A landscape with many valleys, sampled at points; each row gives a point and its height.
A ball rolls from a point to whichever of its 2 nearest points has the largest drop for the distance, and stops where none of them is lower. Distance is the straight distance between rows; heights are no part of it.
<318>: [116 142 123 142 111 158 178 110 160 135 175 161 161  56 177  88 111 147
 127 117 138 125 174 102 133]  h=220
<263>: [136 146 115 118 125 133 106 117 116 163 111 119 134  75 141 130 119 150
 139 183 114 192 163 195  98]  h=314
<870>: [147  99 108 155 134 136 148 141 112 122 142  82 124 138  90  63 148 149
 142 114 152 128 138 101 113]  h=556
<161>: [126 141 149  78 165 174 153 158 118 144 133 108 108 102 184 102 132 147
 144 151 117 188 159 174 151]  h=301
<492>: [157 145 133 146 142 105 120 104 112 159 105  93 127  91 106 113  60 106
 106 148 139 109  64 124 125]  h=591
<12>: [119 140 113 152  72 145 143 156 116 114  70  74  77 153 126 139  98 174
 115 121 117 120 146  69 129]  h=240
<961>: [135 130 145 134 151 127  84  84 146 122  99 112  91 126 134 124  76 170
  96 119 123 119  68  73 142]  h=511
<1034>: [ 84 159 123 136 189 121 180 136 184  70 125 135 161 150 190 156  73 140
 121 141  94 119 112 135 119]  h=404
<313>: [155 144 173 167 149 153 109 118 150  69 142 112 121 122 159 105 107 111
 133 111 144 120  96 145 184]  h=248
<828>: [145 133 150 152 103  88 135 109  74 157  93 126 153 178  38  61 137 108
 123 148 134  80 104 130 139]  h=448
<1066>: [128 157 103 141  97 174 116 150  86 116  83  92 127 194 102 119 100 132
 141 100 118  98 157  92 134]  h=178
<927>: [115 140 128 101 160 126 138 128 140 108  95  99 124  77 118 150  85 152
 138 180 117 161 136 147  70]  h=360
<813>: [122 134 163 103 131 126 134  84 149 118 106  74  85 137 129 122  41 134
 131 183 105 115  85  95 142]  h=483
<860>: [146  97 173  66 116 143 148  65 128 144 175 161 141  94 124 187 134 118
 151 141  83 160 132 170 157]  h=756
<812>: [155 145 110 155  63 142 128 151  72 116 106 151 128 133 105 146 153 106
 136 142 153 142 151 154  95]  h=494
<539>: [116 148 119 117 151 143 164 132 167  85 121 158 173 162 170 155  98 151
 114 137  94 130 173 190 117]  h=443
<928>: [118 139 122 145 120 101 105 139 161 104  97 129  97 154 115 150 160 157
 112 134 119 136 155 127 110]  h=480
<780>: [110 104  99  82 155 140 152  97 120 125 122 144 127 112 159  94 158 140
 113 122 143 144 157 122 150]  h=549
<1170>: [188 129 134 125  81 122 123 123 127 186 106  75 137 156 132 149 112  96
 127 153 125 144 111 123 116]  h=68
<428>: [ 81  91 116 139 149 113  97  95 151 151 129  77  87 146 142 128 144 172
 122 161 111 107 155 144 180]  h=461
<945>: [116 136 103 104 175 184 116 130 145 111 148 125 137 119 142  99 117  77
 142 134 152 160 100 119  88]  h=641
<241>: [173 154 152 110 136 125  92 173 151  97 126 110 113  88 166 111 122 103
 124 131 143 116 120 169 154]  h=177
<796>: [168 119 146 109  87 163 165 125 101 192 123 131 174  94 105 201 100 106
 166 113 138 167  63 153 149]  h=481
<202>: [124 116 129 118 122 140  64 131 106 120 154 160 120  66 149 151 155 122
 130 121 133 151 109 140  94]  h=376
<776>: [126 135 115  96  99 124  88  58 107 129  62  89 116 138 134  97  88 132
  78 144 141 141  83  77 119]  h=542
<208>: [154 142  96 151 107 111 112 163  66 134 117 140 145  71  97  81 123 127
 105  97 150 127 123 102  86]  h=417
<1064>: [144  83 179 110  73 107 124 171 110 132 149 130 131 108  75 189 151  69
 126 122 136  92  65 107  87]  h=383
<1022>: [160 104 122 101 126 164 132 131  99 146 152 160 151  72 134 207 127 110
 126 115 137 172  83 166  99]  h=463
<47>: [128 132 107 166  98 110 119 150  62  77  90  99 112 121  94  97 122 166
  83 123 141 103 124  91  88]  h=327
<764>: [121 130 134 167  85 112 102 108  99 126 113  91 134 165  72  73  98 146
  91 133 158  88 106 120 122]  h=396
<888>: [152 170 205 126  71  94 112 103  97 137 105 150 154  94  99 132 115 128
 139 137 140 105 116  99  78]  h=365
<991>: [144 126 133  82 123 153 129 204 153 129 130 155 121 103 187 119 161 101
 137 135 121 140 193 153 116]  h=58
<1098>: [ 58 120  81 115 191 129 107 111 216 156 131 120 105 120 153 120  86 103
  75 158 170 135 107 157 110]  h=540
<1010>: [ 95 162 153 182  76 110 138 198  85 103 124 138 103  95 115 125 153 141
 125 111 140 130 175 116 131]  h=366
<826>: [167 118  92 128 103 116 101  82 158 179 104 142 148 169 102 120 121 190
 139 117  92 137 145 101 114]  h=150
<544>: [144 113 142 144 127 102 126  74  51 101 137 176 131 150  89 171 150  98
  84 127 141 119 114 129  99]  h=560
<191>: [105 133 109 127 154 155 113 125 160 104 142 160 141 146 117 144 123  74
 108 137 134 113 147 135  98]  h=660
<944>: [103 113 141  86 205 147 128  94 154 102 150 141 104 107 140 202 112 137
 138 154  90 137 137 140 107]  h=704
<1013>: [135 147  86 146 146 110 129 182  61 134 128  87 112  89 153 122 143 108
 147 119 145 101 134 105 143]  h=300
<535>: [101 143 116 167  67 120 134 162 115  87 131  99  83 109 129 138 126 164
 129 110 123  69 176  89 145]  h=303
<220>: [ 89 159  88 134 140 110 125 121 126  83  99 151 135 161 136 162 162 154
  89  94 126 109 175 142 139]  h=543
<429>: [151  68 137 109  55 163 146 109 126 141 154 159 118 121 153 118 128  96
  89 126 127 120  74  98 161]  h=822
<284>: [131 114  99 156 115  97 114 182  58 146 152 149 135 101 123 126 177  91
 141 107 129 126 126  74 105]  h=375
<211>: [148 125 122 104 106 150 138 154 184 145 142 179 149  78 169  72 133 127
 146 133 107 121 186 154 152]  h=146
<214>: [160 132  86 141 142 139 118 100 138 129 134  98 169 137 173  80 106 130
 123 130 142 147 115 175 174]  h=594
<769>: [191 151 196 151 164  73 160 119  72 137  92 157 150 173  95 130 122 124
 160 134 127  97  84 116 130]  h=637
<557>: [166  98 143 107  98 137 163  71  96 129 144 142 120 110 155 138 137 107
 113 139 115 149 111 138 161]  h=793
<963>: [130 145 145 131  88 142  73 152 186  97 159 126  86 120 121 105 157 151
 166  89 137 106 168 116 166]  h=689
<347>: [169  78 154  90 140 151 162  84 148 197 147 144 109 146  87 150  94 115
 148 145 122 134  76 107 162]  h=386
<537>: [ 69  88 129 119 140 151 144 120 161 156 176 116  83 118 131 119 174 122
 130 159 116 115 172 145 166]  h=489
<871>: [ 62 162 132 170 100 108 126 142 139  53 150 182 154 173 118 142 171 138
 106  59 124 101 183 136 148]  h=602
<100>: [149 115 153 121  83 125 130  86  64 121 144 128 159 129 119 171 126  93
 111 127 161 136  50 126  96]  h=488
<501>: [125 126 191 107 107 127 126  88 125 141 127  98  90  92  90 165  71 137
 157 169 126 144  88  83  92]  h=464
<1033>: [127 130 134 155  94 107 127 165 115 105 122 129  84 110 102 137 159 125
 115 130 157 173 153 130  73]  h=422
<811>: [166 138  98 115 169 157 122 131 154 130 122 124 162 127 152  81  74  63
 154 128 153 156  77 133 165]  h=622
<646>: [ 92 121  96 189  99 111 118 233  88 148 159 149 113 111  84 122 166  96
 113  96 100 132 124  98 154]  h=426
<757>: [129 151  87 129 125 198  93 127 115 121 111  84 111 189 100 140  75 123
 166 104 159 128 120 131  95]  h=239
<278>: [152 150 106 122 131  97 112  86 171 142 123 163 172 167 153 108 161 158
 113 108  95 117 146  94 138]  h=280
<84>: [182 138 192 152 137  79 182 115 100 113  90  98 139 137 108 127 108 145
 123 172 106  91 126 129 117]  h=697
<738>: [100 155  93 112 177 158 124 166 157 123 133 126 165 159 180 135 113 126
  89 176  84 142 143 223 116]  h=482
<524>: [ 67 130 142  65 204 149 149 142 114 117 145 127 137  99 225 132 105 137
 106 147  94 183 138 159 160]  h=340
<810>: [ 98 118 124 107 167  97  59  69 187 117 147  83 116 168 182 149 153 197
 124 115  88 103 146 144 155]  h=419
<1003>: [ 92 177 104 130 144 142 162 128 140 103 137 112 144  88 182  99 121 125
 137 132 145 104 163 120  89]  h=272
<540>: [161  68 106 154  66 122 114 138 112 159 164 133  95 144 151 135 162 114
  78 123 107 133  91 126 157]  h=847
<881>: [157 128 140 161 132  87 147 114  93 145  87 156 172 181  96 109 159 136
 161 121 131  95 139 137 119]  h=541
<754>: [128 111 143 165 101 139 172 126  80 103 125 164 117 184  77 160 153 104
 114 131 140 135 139 150  91]  h=568
<1075>: [169 143 187 123 169 112 142  71 114 110  82 169 109 153 122 141 127 135
 140 108 158 121  97 128 155]  h=711
<194>: [142  81 116  82 132 122 128  65 126 182 137 120 104 138 100  94 135 117
 142 165 138 151 108 110 123]  h=349
<94>: [160  96 138 157 134 111 117 147 146 125 174 177 123 172 129  98 199 130
 148  81 128 151 131  96 162]  h=593
<667>: [ 94 134  82 145 160 122 121  86 166 152 102 137 163 114 162  90  74 114
  76 138 156 134 102 175 145]  h=561
<762>: [155 124 165  98 192  87 138  57 115 130 114 167 142  86 119 126 123 143
 127 120 134 134 116 132 128]  h=667
<109>: [ 77 149 138 170 118 106 153 159 131  55 133 189 130 132  62 109 148 132
 103  77 163  90 176 129 113]  h=650
<848>: [105 127  94  77 192 122 151 121 179 158 121 110 169 144 165 135 124  84
 101 169  89 157 154 181 142]  h=506
<106>: [ 48 148 121 184 119  94 144 200 130 137 159 162  91 155  78 121 189 105
 109 104 133 113 155 113 158]  h=455
<186>: [ 76 171 120 200 134  94 112 189 137 110 143 139 109 198 105 137 194 103
 155  69  98 152 154 105 164]  h=490
<565>: [198  85 124 137  48 108 101 172 159 173 126 117 154 186 119 135 138 115
 125 135 108 178 101 134 103]  h=153
<1079>: [ 79 178 107 112 146 107 157 108 154 113  83 100 161  77 155 116  87 161
 118 147 148 155 149 122  63]  h=320
<364>: [ 91 131 100  78 181 145 138 100 224 149 114 141 118 123 139 116 132 122
  92 168 114 137 155 156 120]  h=524
<906>: [149 100  86 134 136 125 112  85 147 158 111 124 127 163  90 110 151 155
 157 149 132 156 161 156 131]  h=278
<204>: [103 120  58 139 116 161 118 153  69 151 142  90  96 102 128  86 150 138
 164  99 142 111 171 113 174]  h=224
<874>: [156 135 128 105 163 141 100 111  85 127 121 105 131  96 174 143 142 148
 129 145  88 176 127 185 145]  h=218
<986>: [173  93  94 152 146 148 125 149 141 128 131 123 153 164 102  80 108 145
 146 105 101  97 120  95 102]  h=516
<1149>: [124 125 190 105  65 127 148  80  70 137 131 108 114  50  97 144 114 137
 140 146 155 121 122  98 103]  h=432
<1140>: [142 100 154 104  58 106 114 137  86 180 147  97 201 101  90 171 154 106
 119 135 150 120  58 109  80]  h=429
<330>: [136 137 147 135 147 171  92 166 157 125 144 117  88 103 134 126 102 147
 152 122 163 149 112 172 119]  h=250
<1109>: [ 42 133  72 152 145 126 143 183  99 155 157 106 107 119 128 107 155 167
 147 115 118 111 198 130 150]  h=159
<503>: [158  88 141 134  82 109 105 190 104 119 112 146 149 166  59 167 142  84
 105 120 114 108 107 104  89]  h=328
<392>: [ 65  95 121  96 173 131 175 127 133 167 157 140 111 107 147  80 162 158
 113 144 156 125 196 155 179]  h=513
<337>: [134 152 129 133 145  91  95  95  94 104  53  66 127 115  96 121  64 112
  64 169 128 154  58 103 126]  h=566
<854>: [166 128 168 127  43 133 120 144 161 124 108 117 105 165 127  99 123  97
 172 119 174 121  94  82 131]  h=216
<370>: [142 125 120 132 135 170 113 138  87 112 136 123 105  77 171 155 108 135
 111 144 110 149 133 128 125]  h=302
<1157>: [ 93 137  83 108 141  88  78  96 196 160 133 129 131 161 167 124 166 162
 115  93 119 108 155 119 176]  h=363
<410>: [ 90 110 116 127 200 112 111  94 146  99 152 146 111 165  99 187 126 127
 130 133 154 133 129 129  93]  h=683
<853>: [144  97 148  65 149 143 127 127 127 118 163 147 120  90 150 207 140  90
 175 167  80 164 135 126 136]  h=726
<336>: [119 136 111 160 114 111 157 183 142 101 102 165 124 134  52 127 132 118
 129  85 149 101 150  88  83]  h=692
<615>: [118 134 125 116 162 116 187  78  92 169 113 162 134  79 134 119 154 158
 146 126 146 127 146 124 154]  h=603
<1125>: [ 45 137  70 126 181 144 155 105 149 140 153 124 156 128 154 153 124 192
 144 141 134 125 168 126  74]  h=162
<476>: [143 100 157  83 114 166 167 121 114 219 109 124 121 133  87 185  94 108
 150  98 178 127  44 109 153]  h=427
<727>: [122 139 152 185  98 118 136 171 132 127 153 143 121 174 105 107 219 101
 190  67 137 142 139 117 171]  h=537
<723>: [159 146 139 102 153 126 142 191 187 123 133 115 132  97 197 107 137  69
 139 182 121 129 152 168 136]  h=117
<1185>: [141 136 173 148 167 161 107  76 137  91 156 129 132 136 152 122 125 160
 122 108  97  68 120 157 209]  h=325
<447>: [153 122 144 142 145 135  88 132 181  88 174 153 113 172 128 124 156 143
 187  99 118 121 145  96 133]  h=644
<86>: [128 111  97 158 157 167 121 173 143  91 169 139 123 150 109 105 121 141
 148  95  92  77 144 162 129]  h=458
<902>: [192 104 144 116  59 118  96 166 144 145 118 150 148 147 100 183 163  78
 105 121 116 141 104 157 107]  h=249
<964>: [124 116 114 141 172 113 114 112 150  94 157 105 151 154 150 109  95 159
 129  96  99  69 113 152 161]  h=395
<413>: [ 42 147 110 146 173 113 157 160 164 139 150 123 123 115 148 119 133 202
 165 109 134 102 193 140 105]  h=92
<40>: [166 177 203 159  75 130 151 111 137 124 118 115 120 135 125 109 102 126
 153 139 149 112 126  91 123]  h=284
<1053>: [182 113 163  74  59 129 132 133 123 177  83 101 142 173 126 124 132  94
 149 154 156 126  62  83 120]  h=137
<965>: [103 160 123  98 199 127 170 145 139  64 135 135 156  99 216 140  84 140
 129 106  89 168 101 136 148]  h=373

Call two points neighbours if one is among the 2 nearest of the other. Go from one point of each pair to the other, from neighbour to neighbour, staying as low as possible. Name the highest point that can't be avoided.
<874> and <826> -> <796>
<1066> and <1170> -> <754>
<413> and <991> -> <1003>
<47> and <991> -> <208>

For each start below, name the point where the ball stops.
<667> -> <874>
<337> -> <1170>
<492> -> <1170>
<429> -> <874>
<540> -> <874>
